Each row is a point on a landscape with many peaks, with its height.
A climber steps from a point to whichever of its 2 nearest points has the largest rise for the distance, and stops where none of them is higher. Distance is the straight distance between rows; heights are no part of it.
K330: [125 132  95 141  83  72 143 127 126  73 167 133 108  72 111 137 129 106
 134 100 107 116 134 140 171 132  73  80 113 161 137  83]  height 49.6
K898: [ 95 131 187 130 117  84  97 159  95 180  96 123 120 115 200  81 134 161
 107 141 133  41 118  98 160 131 110 185 154 123 122 126]  height 12.7
K287: [169 137 103 133 164 179  88 177 144 109 163  93 104 174 143 126 168 126
 133 100 120 141 130  78 120  66 130  88 171 116 151 147]  height 40.6
K491: [ 86 110  79 101  86 111 122  88 125 138 133 108 132 142  94 110 101 159
 162 152 166 132 101 101 110 179  72 152 161  95  61 100]  height 41.4
K902: [ 87 145 124 120  68 125 148 102 133  97 141 137 163 125 132 122 143 180
 104 137 143  74 149  60 124 135 167 124 117 141 107 118]  height 43.6
K245: [110 100 144  71 166  93  82 113 143 153 109 144 189 164 127 122 101 140
 152 201 165 117 127 166  84 175 136 204 124 148 132 166]  height 18.3
K403: [138 118 162 135 169 154 119 140 164 124 131  99 135 189 163 127 121 126
 145 120 143 146 150  59 108 110 141 132 120  88 179 154]  height 48.3
K288: [112 127 147 121  85 140 198 104 134 118 145 165 104  85 107 151 126 124
 108  89 123 108 156 153 105 116 194 126  96  81 115 109]  height 33.0
K700: [ 98 127  68 139 113 105 157 128 152  93 138 120 115  64  97 173 140 137
 146 122  70 143 175 123 164  74 146  85 109 100  80  75]  height 55.5
K698: [ 81 144 112 143 121 134 156 124 165 134 114  83 102 132 151 124 101 162
 116 110 125 123 151  50 133 163 120 136 139 109  92 118]  height 16.1
K810: [130 100  99 142 118  89 119 110 123 135 133 170 134 153  85 142  99 108
 174 162 147 115 129 151  89 132 118 161  91 110 121  68]  height 34.6
K190: [117 115 121 141 153 167 184 118 123 113 132 129  97  92 102 141 121  91
 114 120 125 202 134 217 117 112 169 120 114 136 136 157]  height 44.0
K157: [164 122  79 142 183 130 106 164  86 145 103 111 156 155  89 132  83 107
 161 175 150 153 119 135 157 150  57 135 170 120 109 129]  height 53.5
K139: [105 122 143  81  80 140 157 116 119  97 110  93 126 128 133 125 134 160
  73 116 103 162  90  92 177 135 127  95 131 166 129  98]  height 62.0
K676: [133 168 154 190 163 128 111 172 156 109 154 146  75 142 160 136 147 124
 120  93 123  61 160 103 112  80 179 114  94 117 157 114]  height 56.1
K637: [160 119 139  98 187 168 115 121 130 159 142 137 127 163  66 134 101 100
 122 138 154 168  77 194 155 185 138 116 125 172 107 157]  height 64.9
K30: [168 126 126 122 168 160 132 140 150 103 173 165 129 161 100 150 120 117
 126  79 152 151 121 169 124 112 168 102  84 144 174 133]  height 44.2
K413: [167 128 136 138 131 144 133 167 107 185  97 103 100 128 128 132 115 110
 136 101  84 141 155 100 142  80 140 151 158  45 103 123]  height 60.0
K737: [ 63 141 189  86 125 115 170  92 143  97  95 124 108 115 181 107 179 113
  89 134 142 161 106 162 104 126 139 157 135 155 138 121]  height 36.3
K557: [113 112 100 133 121 196 127 120 161 144 145 119 160 114  84 184 115 164
 146  83  92 158 131  76 136 113 187  46  69 114 107 137]  height 19.3
K248: [151 109  75 136 132 124 119 127  99  84 124 148 170 134  81 155 144 137
 138 210 143 148 123 189 110 143 143 145 109 184 137 127]  height 20.8
K906: [135 123 174  97 178 101 100 104 126 145 105 147 135 159 164 111 146  92
 128 137 157 148  95 181 137 121  82 148 133 150 193 120]  height 42.9
K274: [115 128 119 119 156 158 110 117 167 120 141 103 170 206 156 124 111 132
 171 113 130 158 119  28 105 124 100  97 131 103 153 143]  height 47.2
K277: [158 129 104 140 141 121 118 176 135 160 153  96 129 128 146 123  84 137
 140  97 107 105 165  66 160 137  98 122 158  94 119 148]  height 9.3
K890: [152 137 132 147 124 142 167 154 111 116 127  89  93  78 155 116 163 113
  86 104 102 177 151 142 148  84 119 115 171 108 127 166]  height 54.3
K377: [ 92 103 147 133  97 109 116 112 158 147 130 125 128 132 136 135  77 157
 151 144 143  84 144  66  98 198 165 151  72 121 106 132]  height 20.6
K395: [ 76 133  87 154 158 140 158 134 145 125 120  91  65 104  66 144 119 107
 154 130 119 187 126 146 150 130 117 102 151 130  60  95]  height 29.3
K63: [129 124  93  88  78 143  94 121 124 142 104 116 210 168 120 124 126 195
 129 166 112 114  95  53 123 158 132 130 133 155  82 148]  height 40.8
K872: [106 128 131 112 156 126  98 129 168 114 168 138 172 127 172 111 139 155
 141 134 190  78 128 124 114 183 116 149 163 150 161 183]  height 6.2
K722: [ 86 147 124 116 152 185 116  92 172 137 178 180 120 157  57 122 127 114
 153 105 177 148  92 143  90 148 151 100 138 140  77 133]  height 32.9
K850: [ 93 144 118 149 142 141 136 118 150  99 150 121 141 115 163 105 169 144
 121 135 176 139 131 155 111 140  86 146 189 157 144 170]  height 5.1
K786: [133  98 158 139 131  64 123 119  93 120  95 112 173 128 189 102  95 112
 147 185 143 137 142 135 135 138  53 165 127 121 185 141]  height 48.0
K558: [157  86 139  90 127 118 149  93 104 107 122 107 162 132 130 141  97 115
 113 151 136 162 126 141 157 199 124 119  95 154 194 146]  height 62.3
K321: [113 140  59 142  98 102 127 145 119 113 113 106 155 112 118 132 131 167
 137 155  85 101 169  63 145  81 108 142 157 107  69  92]  height 51.9
K886: [141 131  83 147 128 135  88 137 146 130 140 165 167 172  78 147 117 137
 180 117 103 116 117  77 107  83 131 107 100 107 123  89]  height 64.6
K789: [119 103 144 101  89 102 122  91 128 176 103 173 147 154 102 122  76 119
 163 150 123 110 113 156  67 127 162 200  84  77 100 104]  height 31.5
K119: [152 130 125 132 117 178 119 144 147 160 154  85 113 144 147 129 112 145
 117  56  92 121 127  52 161 135 145  74 131 105 135 151]  height 12.1
K601: [138 132 124 108 138 161  85 113 152 129 114 114 170 195 101 151 115 133
 155 125 100 173  52  68 141 150 135  68  97 175 137 111]  height 51.6
K356: [ 97 149 141 161 113 104 144 132 132 114 125 123 114 100 175 107 176 117
 123 114 157 121 141 127 102  97 100 157 161 125 142 119]  height 3.8
K386: [118 145 108 148  86 143 150 145 127  58 176 143 141 110 134 124 173 147
 115 101 130 120 158 112 131  73 133  92 147 162 150 142]  height 33.9
K175: [131 114 104 132 121 141 167 135  97 114  74  98 135 126  95 141 155 122
 128 178  98 193 118 160 135  81 138 150 144 120 115 110]  height 24.3
K513: [146 113 115 105 137 119  94 117 123 112 121 156 196 169 103 144 124 139
 147 190 155 121 119 136 102 160 157 166 108 159 139 147]  height 19.6
K416: [157 110 121  86  94 116 108 118  77 135 103 129 112  95 101 143 114 121
 115 179 145 114  91 178 168 189  99 137 146 176 113 116]  height 8.3
K704: [143  98  77 165 163  95 143 117 127 116 141 143 142 130  81 147  72  92
 168 158 141 151 159 163 116 134  97 132  83  94 144 102]  height 37.0
K154: [104 149 147 117  89 132 146 131 128  78 113 107 130 137 147 125 151 172
  93 134 108 113 116  62 152 117 170 108 108 183 138 109]  height 52.3
K397: [ 98 132  96 143 132 122 117 124 173 145 127 137  77 133  88 150  94 109
 164 109 137 124 106 111 113 179 121 116 106 128  91  64]  height 23.5
K444: [109 152 128 190 122  94 155 138 123 113  97 115  51  51 142 137 167  95
 105 137  98 151 162 176 116 102 100 132 140 154 104 111]  height 42.1
K573: [ 83 137  41 145 117 164 111 120 152 147 126  98 125 127  70 171 121 188
 151 146  97 146 118  76 130 143 144  86 124 139  37 104]  height 55.7
K543: [123 160 130  95  75 144 107 133 122 206 119 115 123 154 161 108 109 164
  82  86 107  68  96  77 134 163 120 148 171 137  61 138]  height 7.4
K636: [ 90 113  97 183 161 116 161  92 121  95 116  97 123 114 110 127 135  99
 160 198 153 203 150 176  97 154  85 132 130 118 125 135]  height 1.0
K654: [135 145 149 210 187  94 107 160 145 131 124 138 107 123 175 126 152 126
 139 144 148  69 186 140  97  78 159 171 106 103 168 131]  height 62.7
K755: [122 123 143  90 128 149 164 112 145 114 115 131 167 145 146 128 141 144
 121 146 136 147 151 106 103 135 178 160 128 119 129 166]  height 34.5
K944: [119 157 167 122 105 137 155 131 134 122 110 115 135 160 160 116 159 154
 108 123 103 104 145  34 121  62 168 127 127  77 124 110]  height 27.4
K273: [105 128 105  72  81 181 116 106 127 116 160 112  80 109  78 129 115 173
 101 101 139 134  67 140 141 184 167  80 134 177  53 156]  height 47.7
K285: [144 148 140 104  99 165 147 128 114 140 130 173 117 135  77 139 142 111
 113  74 109 150  70 180 135  98 150 115 142 114 100  90]  height 78.9
K837: [123 103 180  90  87  75 117 109  96 176 121 156 123  97 161 101 101 120
 116 130 155  61 118 160 147 188 101 169 126 126 141 123]  height 27.7
K148: [ 54 145 137 126 106 119 158 103 169  63 114 118  87 121 148 119 168 138
 115 143 162 166  96 134 101 131 133 130 133 178 124 102]  height 32.3
K366: [154 116 114 134 130 100 116 155  96 123  93 116 138 137 126 136  87 117
 147 163 115 110 144 102 155 131 105 141 110 131 146  93]  height 50.5
K259: [127 116 112 131  95  92 184 125  97 115 113  88 152 106 146 108 147 122
 124 141  95 164 181  88 158  75  93 140 137  59 124 115]  height 21.2
K12: [149 120 138 142 105 170 119 115 128 185 118 115 188 141 138 150 109 160
 142 106  75 109 153  43 128 113 195 109  57  59 124 151]  height 12.4
K334: [146 120 146 147 106 111 169 150  93 113 117  96 144 128 152 112 155 133
 115 147  83 124 189  67 150  46 166 138 115  58 147 123]  height 23.7
K612: [112  97 103 102  62  99 172  84 115 113 154 113 136  90 121  97 118 135
 120 136 165 145 141 124 129 171  75 139 152 103 109 121]  height 36.4
K794: [140 124 105  84 127 183 131 122 135 118 113 114 205 155 125 129 137 172
 122 167 127 150 131  87 120 147 149 142 160 142 101 189]  height 37.2
K172: [144 105  88 187 165  85 137 122 138 135 130 124 119  95 129 153  70 102
 159 163 132 108 194 165 113 171 122 158  87 101 137 128]  height 34.3
K162: [157 133 128 158 179 124  67 180 144 183 116 153 113 185 130 126 105 107
 172 118 137 115 118 111 107  97 101 165 134 103 134  98]  height 47.1
K466: [136 149 126 151 137 107 124 135 115 127 164 126  99 108 152 103 162  71
 138  85 140 157 127 149 145  94  26 108 180 125 165 113]  height 72.0
K327: [123 146 155  82 114 187 131 137 140 139 135 148  87 110 108 140 126 138
  86  71 103 126  81 164 135 152 195  86 115 171  81 149]  height 59.7
K839: [177 150 205  91 138 139 113 141  99 125 103 170 141 155 128 137 147 112
  70  98  86  83  99 156 135 110 203 120 103 140 141 132]  height 61.7
K400: [109 126 143 158 116 140 143 129 164 156 129 146 149 139 134 137  96 143
 151 126 118  87 177  56  86 128 180 147  73  77 122 132]  height 16.4
K152: [162 135 134 140 162 148 130 160 112 147 126  94  92 103 137 130 135 105
 107 114 135 153 112 166 165 139  96 122 173 148 148 160]  height 59.5
K81: [111  91 106 109 105 183 142  71 148 156 117 114 160 128  82 177 109 165
 142 121  99 170 116 107 127 153 190  94  74 100  94 119]  height 23.4
K408: [ 93 124 110  99 135 176 120 110 143 133 100  92 132 157  85 140 113 155
 134 150 110 196  61 106 135 171 144  81 128 170  80 127]  height 44.5
K874: [141 133 192 125 125 125 143 135 102 148 112 134 119 105 155 134 128 134
  73 114 113  66 125 121 154 153 196 150  96 129 130 139]  height 53.8
K68: [149 144 211  81  86  99 109 117  94 150 119 162 166 176 162  83 140 123
 107  94 104  73  97  87 132 100 144 146 127 112 146 112]  height 20.5
K51: [195 149 130 112 179 169  66 168 122 163 137 167 132 198 106 125 150 118
 132  94 138 118  82 147 122  91 134 136 170 137 126 137]  height 66.9
K830: [100 114 113 103 111 131 114  97 149  64 172 145 134 129 107 131 137 143
 133 145 187 112 101 155 108 186 149 114 125 180 133 140]  height 40.4
K978: [159 127  74 146 147  91 120 150 147  95 160 133 107 104 114 151 126 111
 155 119  59 129 174 115 181  75 119  71 104 106 123  73]  height 62.4
K545: [149 105 139 149 164 113  86 172 134 193 102 141 134 164 138 137  48 119
 167 157 138 110 136 128 100 126 124 181 100 102 133 125]  height 44.3
K22: [142 127 114 139 136 133 110 155 142 118 168 127 165 143 154 121 101 151
 141 105 153  83 137  72 132 157 112 123 153 126 149 152]  height 7.6
K143: [143 136 195  58 128  95  83 117 116 141 103 165 164 183 158 106 141 115
 102 112 109  89  68 111 142 142 122 135 135 172 155 111]  height 22.7
K627: [162 142 110 166 150 133  99 168 120 153 141 170 123 114 126 129 124 119
 136 128 158  88 145 177 117 124  98 172 166 111 117 149]  height 26.0
K48: [ 70 104 104 115  91 114 160  93 152  56 123  90  72  86 116 131 141 154
 124 156 161 177 127 137 115 172 149 103 112 156  96 127]  height 27.8
K829: [ 82 156 118  57  60 182 123  93 140 126 129 112  96 137 131 122 130 205
  53  92 107 109  86  94 123 153 172  97 134 186  35 149]  height 36.1
K977: [146 164 182  83 147 177 114 144 140 148 118 177 104 141 128 142 136 100
  79  60 111  96  82 187 103 133 191 115 121 134  88 136]  height 68.8
K82: [164 104 112 136 150 124 143 130  74 137 112 111 165 112 126 123  98  96
 138 183 143 164 133 169 141 157  64 154 147 128 156 152]  height 50.9
K509: [116 118 118 143  90  91 127 109 137  80 154 147 104 106 120 129 133 132
 132 120 158 104 111 150 122 175 110 120 108 162 142  94]  height 44.4
K525: [143 125 136 147  70  90 130 120  82 111 123 140 131  69 147 128 173 142
  91 160 139  95 131 170 141 140 119 154 157 163 120 140]  height 41.1
K668: [122 140 135  80  92 119  73 129 128 188 146 163 152 157 145  95 117 146
 121 107 140  47  82 107 122 172 108 157 169 162  89 142]  height 4.9
K418: [157 147 109 164 140 158 126 181 126 111 109 129 123 109 112 148 156 144
 113 150 110 115 147 141 128  98 178 142 145 147 100 139]  height 53.6
K677: [146 129 104 135 109 101 127 160 110 104 130 103 110 112 123 140 117 125
 126 123  82 108 141  88 189 127 105  92 120 155 134  84]  height 55.6
K836: [101 100  99 118  55 105 176  89 113 109 130 129 141  89  95 133 140 159
 119 150 134 146 150 126 115 132 139 144 116  85  99  98]  height 32.7
K476: [102 156 189  45 160 150 139 109 179 112 150 164 168 163 146 113 177 102
  99  97 154 147 140 143  85 104 164 122 138 135 163 186]  height 78.7
K658: [112 137 131 114 140 105  98 132 124 155  86 141 116 153 122 125 119 132
 149 165 148 112  92 136 119 168  93 179 161 149 100  98]  height 40.5
K746: [157 106 143 166 173 157 149 127 113 104 141 112 104 114 134 132 126  96
 106 122 120 217 130 219 126  87 132 100  97 173 180 181]  height 40.0
K456: [ 78 134 161 117 150 126 136 121 178 167 108 105  99 133 184 126 106 132
 139 105 150 115 131  77 102 167 114 163 135 116 126 129]  height 12.5
K77: [113  85 117 104  93 146 135  72 138 201 113 148 161 149  88 143  86 130
 173 136 109 153 112 125  87 155 157 148  74  58  91 111]  height 28.1
K168: [113 113 163 104  95 100 142 115 116 179 129 160 132  88 168  92 130 135
 117 119 163  75 142 170 122 155 104 192 166  85 103 161]  height 30.4
K73: [138 115 143 191 166 109 159  88 118 106 115  76 121  80 150 133 133  90
 130 147 123 195 174 183  99 125  72 128 121 132 181 163]  height 46.5
K800: [ 77 139 109 117  51 120 166 100 131  48 163 139 153 104 129 111 177 156
 102 121 154 113 138 113 123 111 127 117 145 157 123 126]  height 37.4
K178: [139 149  81 141 138 148 121 188 128 105 114  94 128 123 107 156 151 154
 128 142  69 133 151  89 157  57 160 100 147 123  95 114]  height 59.1
K227: [ 94 158 123 135 130 128 110 126 171  93 142 117 150 200 153 125 130 148
 160 106 117 115 118  21 108 105 122  98 125 141 156  93]  height 52.5
K849: [132 131  82 167 126  95 148 150 125 151 127 130 118  78 127 116 119 102
 151 145 130 133 178 154 116 125  65 164 164  84  94 137]  height 24.2
K973: [179 136 131 154 105  76 143 138  67 145 100 121  89  68 146 134 110  71
 120 142  90 123 173 150 175 108  53 115 114 126 150  93]  height 34.2
K480: [132 139 148  78 103 152 133 129 118 125 100 141 134 160 110 135 150 133
 106 107  93 148  66 120 146 106 145 108 143 141 115  96]  height 71.3
K648: [187 138 121  88 157 187  93 125 122 168 151 172 172 168  75 132 126 132
 117 126 126 133  89 172 120 140 168 130 127 146 110 156]  height 71.0
K492: [157 135  80 141 149 177 119 154 141 100 185 103 174 153 105 145 136 146
 158 101 115 144 149  68 141  91 122  74 155  98 147 155]  height 37.9
K113: [144 104 168 164 152  83 136 122 113 186 101 142 102  92 176 133  96 110
 118 146 137  69 162 182 129 152 145 185  86 101 167 136]  height 28.3
K592: [ 58 119  96 118 143 172 139 105 136 109 128 102  87 139  41 118 118 149
 150 153 144 190  78 143 144 157 141  82 140 156  36  98]  height 36.2
K57: [140 155 121 109 167 173  95 137 144 141 141 135 135 189 114 109 143 109
 152 108 139 148  64 111 131 125 107 111 172 154 129 135]  height 63.1
K518: [ 84 135 108 101 114 144 130 100 154 146 142 156 158 153 102 103 137 144
 156 143 178 139 113 121  72 139 118 168 181 100  66 133]  height 37.1
K109: [212 130 125 213 179  83  83 155 107 134 136 137 132 124 167 124 150 121
 128 151 151 100 172 193 121  81  90 130 104 150 210 154]  height 72.3
K409: [157  98 120  98 150 136 122 103 108 112 117 114 195 192  90 142  89 127
 156 166 132 174  76 108 149 170 113 113 101 153 173 114]  height 57.1
K58: [ 95 162  87 139 129 172 108 140 163 134 163 145  78 140  70 138 110 127
 161  88 129 126  69 122 118 151 126  81 146 164  72  89]  height 28.0
K711: [126 120 170 141 117 125 176  98 135  79 155 130 109 114 157 112 147  85
 115  81 127 177 141 166 119  91 129  97 104 118 204 129]  height 59.2
K936: [104 113 148 128 172 122 116  96 140 103 108  85 100  98 154 135 133 124
 120 180 172 149 115 186 117 203 124 134 121 190 159 157]  height 4.1
K563: [121 143 134 115 122 185 165 132 144 150 122 128 117 120 113 137 151 128
 114  88 115 160 136 111 106  85 159 132 160  62  90 137]  height 53.7
K440: [134 124 114 117  99 108 105 154 107 143  86  94 167 158 147 117 101 164
 126 160 110 100 120  49 155 147 101 150 142 133 111 122]  height 45.7
K766: [131 110 165 109 102  93 141 116 104 174  80 147 138 155 144 124 105  99
 147 131 116 123 108 127 111 102 119 183 119  88 130  92]  height 28.5
K501: [127 143 175  54 150 197 156 126 167  92 149 158 147 152 131 138 138 133
  98 107 132 165 134 140 110  98 205  93 105 156 148 208]  height 71.9
K299: [131 120 109 127  43 107 141 117  68  75 131 135  99  64 108 122 166 144
  98 146 121 123 103 196 140 145 142 119 136 182  93 123]  height 37.6
K813: [188 115  93 167 159 114 135 127 120  86 153 145 133 150  97 151 113 108
 125 124 130 160 142 181 137  90 127  97  63 158 196 109]  height 41.3
K201: [145 146 112 142 168 180 155 152 133 160 132 138 102 133  88 134 135  91
 121 105 137 182 126 171 111  97 158 143 163  98 100 151]  height 49.1
K997: [133 103 144 182 155  80 161 132 104 147 113 111 130 104 159 133  78 102
 127 155 124  97 196 135 121 121 132 167  67  87 166 135]  height 31.3
K237: [119  98 169 125 126  75 114 120 140 154 121 161 136 134 156 117  93 144
 139 162 156  48 148 139 100 169 177 190  76 126 139 121]  height 24.7
K935: [173 141 124 187 135 141 127 170  98  99 131 149 108  92 125 144 163 119
  96 126 116 110 159 195 123  77 180 135 109 158 143 148]  height 50.0
K965: [163 152 128 132 147 146 107 175 132 144 156 101  59 151 153 129 157  97
 126  71  93 102 135  80 128  67 123  83 167  78 135 102]  height 43.8
K445: [ 88 113 119 108 110 188 201 101 146 117 157 160 126  93  81 155 134 123
 114  99 136 184 137 172 105  96 191 101 110  96 119 139]  height 38.7
K644: [124 104 151  53  81 119 123  84 101 151  94 120  94 107 104 129  99 120
 106 143 126 128  82 154 148 208 134 137 121 144  94 127]  height 10.6
K888: [139 124 114 138 127 115 113 152 100 101 111  94 103  93 130 146 118 148
 113 178 146 115 117 147 157 198 111 119 135 198 133 138]  height 6.4
K464: [153 122 161 139 159 136 136 138 152 122 161 129 112 163 156 124 127  84
 138  86 146 143 146 113 115  91 137 106 106  71 205 129]  height 52.4
K329: [112 134  52 151 138 122 166 139 136 130 136  86 100  71  98 123 125 126
 144 140 117 162 170 129 141 138  71 126 180  97  64 131]  height 24.8
K499: [159 105 135 165 177  84  75 174 108 141  94 132 149 162 156 143  68 130
 147 181 141  91 146 125 136 125 113 160  84 136 172 110]  height 47.0
K732: [140 117 119 131 105 191 121 108 150 176 134  93 159 137 136 164 122 161
 135  63  66 147 136  34 151 114 164  52  83  80 127 147]  height 15.6
K163: [141 103 151 102 121 122 158 112  90 148  68 119 139 159 122 131 117  96
 126 163 103 179 104 160 147 103 126 156 132 109 160 107]  height 26.2
K949: [128 124 115 141 181 156 121 138 122 144 129 112 131 181  69 116 119  86
 159 139 136 184  94 126 163 115  72 100 166 122  99 113]  height 57.8
K957: [179 144 133 159 152 169 124 160 120  92 178 190 127 109 107 120 149 119
 107  86 150 147 128 208 117  83 159  98 116 161 156 177]  height 46.9
K448: [122 110 150 180 116  92 149  81 112 143 122 112 113  55 160 126 136 108
 126 155 150 136 164 192  93 158  95 168 117 125 157 153]  height 42.8
K126: [122 117  51 124 142 151 138 124 149 126 184 108 173 118  78 147  98 143
 159  96 104 162 151  86 156 146  90  69 149  73 109 128]  height 34.4
K378: [ 96 116 109 127  84 109 174 120 143  88 127  69  94  76 131 136 108 167
 108 129 126 124 152  93 151 188 141 101 104 140 115 115]  height 22.2
K679: [158 137 200 125 107  80 122 134  68 118 143 145 160 137 179  85 160 127
  94 128 125  68 135 108 159 101 140 154 134 113 188 140]  height 18.4
K147: [164 149  84 189 162 130 116 179 132  93 180 118 119  93 144 125 143 114
 133 108 141 116 178 137 129 125  91 100 153 137 163 180]  height 28.6
K904: [104 147 182 129 112  85 149 114 100 114 105 113 105  74 178 110 170 158
  75 156 142  79 124 133 151 162 157 160 127 162 126 138]  height 45.9
K742: [ 99 155 173 102 125 162 146 128 168 113  98 144 141 174 157 140 162 139
 129 134 120 122 135  72  83  73 193 134 118 113 134 136]  height 31.1
K723: [ 99 106  63 117  89  99 129 124 123 142 107 122 167 123  97 137  87 160
 165 158 107 121 149  78 121 127  91 138 138  79  65  92]  height 46.6
K455: [143 151 106 184 141 157 133 173 144  69 192 111 116  98 148 127 153 140
 116 101 134 112 191 102 136  69 155  80 129 125 162 181]  height 30.8
K675: [ 70 145 130  73 139 163 109  92 182  88 194 168 100 141 100 123 146 130
 144 124 198 120  93 167  81 170 162 104 142 176  96 163]  height 36.8
K235: [150 124 170 212 163  87  96 125 116 150 118 122 128  81 190 110 172 128
 136 147 138  89 187 183 110  96 107 157 113 123 198 154]  height 68.1
K412: [104 109 182  32 136  82  88 101 120 165 100 144 151 135 163 106 127 125
 106 146 142  89  94 162 137 191  98 164 138 160 145 141]  height 25.1
K182: [149 145 188  97 144 143 117 124 147 121 165 181 177 155 168 106 155 111
 112  95 148  85 140 124 106  99 163 142 134 115 180 173]  height 85.4
K804: [ 95 118 155 121 140  82  88 110 127 151  71 142  92  95 162 125 147 133
 134 184 169  76 101 188 115 174  89 172 144 173 145 106]  height 36.7
K442: [101  99 130 138 183  97 140  78 127 115  96 108 131 154 140 133 113 103
 152 199 166 170 114 186 100 176 103 167 114 140 156 138]  height 2.3
K656: [137 146 153 140 114 100 151 139  85 137  88 135  68  93 127 136 131  99
 107 128 110 126 120 161 151 122 103 135 132 136 121  73]  height 37.5
K635: [124 152 113 168 119 119 143 130 117 124 152 113  83  70 119 110 151  94
 129 112 139 162 127 178 149 136  33 103 181 160 119 139]  height 66.0
K478: [ 92 143 203  85 153 109 122 102 151 125  95 144 140 154 187 104 186 102
 118 111 141 119 106 154 100 108 130 166 137 135 192 118]  height 39.9
K229: [165 135 111 155 228 155 117 150 120 152 133 120 106 133  92 134  97  89
 136 139 173 166 108 180 162 160 103 109 150 172 137 156]  height 58.8
K46: [166 127 113 170 142 120 147 130 119  96 148  86 105  77 141 130 154  92
 128 130  87 193 204 161 139  75  91 101 125 111 151 165]  height 50.2
K103: [105 146 154 126 164 113  60 159 151 181  79 152 111 175 165 117 124 122
 150 132 143  83  92 120 106 119 112 185 168 136 129 101]  height 43.9
K383: [144 151 130 147 104 121 134 174  96 172  74 126 101 112 148 123 144 134
 105 131  98  77 132 118 129 100 149 180 162  93  78 110]  height 67.3
K183: [153 148  86 149 151 154 120 158 106 129 152 166 115 133  44 135 144  98
 136  96 119 155  91 183 156  75 112  98 158 123  92  83]  height 71.8
K417: [171 141 137 149 143 122 116 164 142 136 179 146  80 129 137 135 112  89
 133  56 126 100 141 121 152 106 111  95 126 102 174 106]  height 47.9
K443: [122 141  91 143 144 110 100 137 153  91 151 136 122 174 101 135 121 116
 166 114 120 133 112  77 128 100 100  88 129 140 157  64]  height 59.0
K399: [160  97  73 155 167 106 148 104 107  78 156 128 179 130  76 136 102 106
 153 154 128 191 152 176 152 126  80  89  96 104 169 120]  height 38.9
K145: [116 127 109 116 104 144 135 127 140 176 156 139 130 121 124 111 121 151
 123 106 159  92 142 109 108 161 131 169 175  87  69 167]  height 33.7
K123: [133 105  80 135 119 155  93 108 141 160 136 142 231 180  84 145  93 158
 196 124 107 142 122  54 110 131 118  98  85  85 125 124]  height 70.7
K897: [128  98 132  95 152 170 155 114 135  94 147 106 149 131 104 136  96 132
 120 114 130 198 106 134 156 162 146  83 107 163 159 151]  height 69.3
K758: [146 141 144 160  98 104 142 140 116  75 163 128  96  87 144 107 185  83
 118  73 114 162 142 147 137  67  69  73 137 133 175 118]  height 66.4
K939: [121 154  84 140 104 157 128 164 136 151 107  96  98 102  95 157 129 170
 121 111  83 113 119  86 160 124 144 106 152 134  62  97]  height 69.4
K472: [164 150 126 173 175 127  82 176 154 135 119 156  92 181 135 158 117 115
 136 110 129  91 125 136 108  86 164 129  90 127 161  88]  height 50.7
K75: [102 123 153  75  71 114 151  73 140 137 117 145 111 136 131 117 129 140
 111 103 142 116  99 113 106 170 142 141 123 109  98  98]  height 13.8
K924: [102 130 177 185 133  51  91 149 107 146 114 149 126 104 202  76 138 142
 145 148 146  36 143 135 148 121  88 172 123 132 180 115]  height 14.9
K258: [107 148  82 160 107  97 163 153 131  92 118  96  67  45 124 127 143 126
 122 120  72 168 169 142 170  86 104  86 129 139  85 106]  height 48.1
K709: [112 163 174 110 117 126  88 144 132 204 115 106 115 171 206  80 137 164
  93  89 107  54 105  57 135 130 116 162 170 126  97 147]  height 10.1
K28: [170 125 186 169 145  73  93 154  64 145 129 121 130 109 190  87 149 122
 107 146 132  51 146 122 181 114  89 140 118 130 189 150]  height 16.7
K463: [163 123  85 128 164 130 109 158 114 106 143 138 116 129  72 147 138  99
 147 120  86 176 126 169 167  51 117  72 121 121 133  74]  height 67.7
K282: [ 79 122 176  60  82  97 115  69 163 150 112 146 150 153 164 100 104 147
 131 137 146 104 121  74  79 181 148 169  94 112 109 134]  height 16.8
K374: [121 113 111 127  56 126 177 115 108 113 124 141 107  62  77 148 144 142
 107 123 105 119 131 172 129 132 176 133 105 109  80  98]  height 32.6
K136: [ 71 155 186 108 119 127 125 105 178 164 116 145 120 155 191  91 133 147
 114  98 139  97 139  57  82 123 140 171 124  97 109 133]  height 13.9
K768: [131 114 107 145 136 134 151 128  95 100  83  97 154 103 109 153 144 135
 120 220 128 168 143 172 123 150 150 158 132 172 129 159]  height 22.3
K749: [108 108 165  45 112 187 163 105 147  90 147 138 142 122 114 126 122 154
  95  91 113 184 107 121 143 133 199  70  93 167 148 183]  height 80.7
K231: [185 133 120 163 167 122  91 179 111 146 160 132 121 136 170 116 153 119
 138 113 152 101 156 144 126  94 101 149 159 113 170 158]  height 27.2
K510: [144  98 176 114 129  78 126  76  93 132 106 142 159 122 173 109 123  88
 129 157 154 142 120 185 135 160  65 157 118 148 207 125]  height 45.6

Call two points neighbours if one is among the 2 nearest of the other. Go from one point of each pair to the other, from neighbour to neighbour, staying as high as possible. Name the lowest point that can't be avoided.
K109, K677: K545
K383, K977: K374
K648, K152: K229
K123, K648: K274
K182, K383: K408
K383, K939: K418
K182, K749: K501

For each start below, name the point where the climber stops.
K231: K285
K329: K749
K924: K939
K334: K677
K478: K648
